Points on a hilly landscape, in no order, each with its height.
A ball rolls from a point to the lowest of its 5 nearest points, and stops where none of them is lower. Distance is the straight distance between rows; heights are no part of it.
Sev: [145 153 137  81 133 137 169 134 153  92]  (h 211)
Tulup: [149 108 105  59 159 183 184 157 194 148]  (h 59)
Pape: [ 92 154 128 212 158  75  89 135 138 228]  (h 212)
gad: [139 124 131 174 148  97 101  90 100 170]  (h 252)
fevef: [118 124 169 155 119  84 141  99 114  62]  (h 238)
Fuz: [128 154 115  58 135 163 176 184 181  84]  (h 628)
vuno: [102 103 135 205 136  67  80 123 106 129]  (h 122)
fute: [128 125 118 165 131 119  96 114 101 174]  (h 123)
Vof: [105 131 144 127  97 126 125 127 121  70]  (h 447)
puzag: [136 100 101  75 124 197 151 156 153 155]  (h 482)
vigib: [122 111 153 182 143  68 100  92 101 120]  (h 134)
buzu: [138 164 138  83 129 130 168 142 152  79]  (h 363)
Tutag: [ 93 104 131 190 121  91  78 128 105 119]  (h 85)
pelon: [158 124 121 147 143 125 118  96 108 188]  (h 303)
bafat: [156 126 131 161 148 103 110  84 103 185]  (h 239)
Reli: [106 129 161 139 105 107 134 114 117  59]  (h 253)
mokul: [106 123 125 197 144  92  79 124 109 175]  (h 198)
nabu: [ 92 109 132 160 106 117  95 127 104  89]  (h 360)
vez: [ 91  95 138 203 131  68  83 121 102 106]  (h 121)
masur: [118 169 134  79 117 140 166 170 152  60]  (h 555)
siv: [130 123 108 156 132 139  97 134 104 199]  (h 435)
bape: [ 96 104 143 174 112  95  97 119 102  91]  (h 145)
zos: [135 120 113 100 110 168 129 136 130 132]  (h 581)
vivi: [127 120 150 150 121 101 122  94 105 105]  (h 202)
Diri: [140 100  95 103 125 186 134 148 123 196]  (h 431)
Teme: [121 124 107  79 101 186 137 163 150 102]  (h 528)
Fomal: [135 137 123 182 153  96  94 107 108 213]  (h 203)
sep: [137 134 121  79 117 161 151 146 148 106]  (h 588)
pazok: [136 116 138 150 130 107 109  97 105 139]  (h 105)
zilem: [134 122 105  64 125 186 162 162 171 114]  (h 396)
paf: [127 141 159 126 123 104 146 102 122  81]  (h 224)
Rega: [ 99 124 130 130  91 138 112 139 111  76]  (h 722)
rifa: [118 171 155 105 117 118 164 144 137  53]  (h 318)
Tusin: [147 123 145 168 146  84 112  76 108 147]  (h 174)
kegi: [153 120 118 102 127 160 137 118 130 152]  (h 453)
viv: [119 125 133 125 106 135 119 125 116  98]  (h 515)
magol: [135 176 123  67 152 138 185 187 175  78]  (h 640)
pubo: [122 122 129 146 115 122 104 112 106 126]  (h 124)
fena: [159 120 114  58 152 169 181 143 179 141]  (h 64)
Tov: [168 121 124  92 135 147 154 106 134 155]  (h 168)
tofom: [159 106 108  93 134 172 149 124 136 181]  (h 366)
Poref: [133 127 123 106 113 152 133 122 126 117]  (h 680)
pifan: [149 160 117  61 166 144 189 178 188 101]  (h 525)
sakag: [127 140 113 175 145 122  94 127 107 218]  (h 316)
gim: [164 135 125  74 141 147 170 126 160 127]  (h 372)
kifof: [138 125 150 145 133  98 127  85 107 116]  (h 196)
pufuv: [146 126 131 112 119 143 131 108 121 128]  (h 550)
lapo: [ 86 119 129 219 146  58  72 141 127 168]  (h 147)
Tukeg: [160 129 135 116 135 129 139  95 119 155]  (h 357)
Falo: [147 116 103 131 133 158 116 130 109 202]  (h 514)
tubi: [112 165 123  81 111 152 157 181 158  56]  (h 652)
tapi: [138 101  99  97 118 185 136 146 132 160]  (h 445)
bomi: [ 84 103 132 212 132  67  76 140 113 136]  (h 130)
mupi: [112 147 145 108 102 131 144 136 131  61]  (h 452)
nav: [148 118 113  84 124 167 150 134 146 139]  (h 562)
Sasu: [120 121 112 147 116 142 100 126 107 161]  (h 516)
mog: [109 147 169 129 111 100 154 124 125  49]  (h 247)
befe: [109 144 116 189 143 106  88 135 113 217]  (h 305)
begu: [137 146 143 101 115 129 146 119 133  88]  (h 353)
pesub: [ 99 119 126 193 131  98  76 131 104 147]  (h 173)
Mena: [115 108 144 182 129  80  97 102 102 111]  (h 128)
nup: [122 119 112 130 110 156 107 131 114 144]  (h 144)
Kemuf: [140 152 128  70 130 149 168 148 162  97]  (h 462)
Zuduz: [116 129 125  98  95 160 126 143 132  90]  (h 740)
gumod: [153 135 143 109 129 122 146  97 127 116]  (h 437)
tove: [143 141 108  53 158 160 186 170 195 116]  (h 393)
lif: [147 125 122 151 138 121 109 104 105 180]  (h 356)

Write out the way that a ball takes from each point below.
fevef: kifof pazok
zilem: fena Tulup
Zuduz: viv pubo pazok
rifa: mog paf vivi pazok
Rega: nabu Tutag

Two balls start at each pair of points below. Name the first point that both come to, or write never.
nup / gumod: pazok
gim / Teme: fena
masur / mupi: mog
puzag / pufuv: Tov

Call two points neighbours if one is among the 5 nearest of the other. Go from one point of each pair to the other, from neighbour to neighbour, staying as low as possible. Name the highest point that can't be avoided.
Sev / Tutag: begu
Tulup / Tov: gim
Tov / Tutag: Tukeg
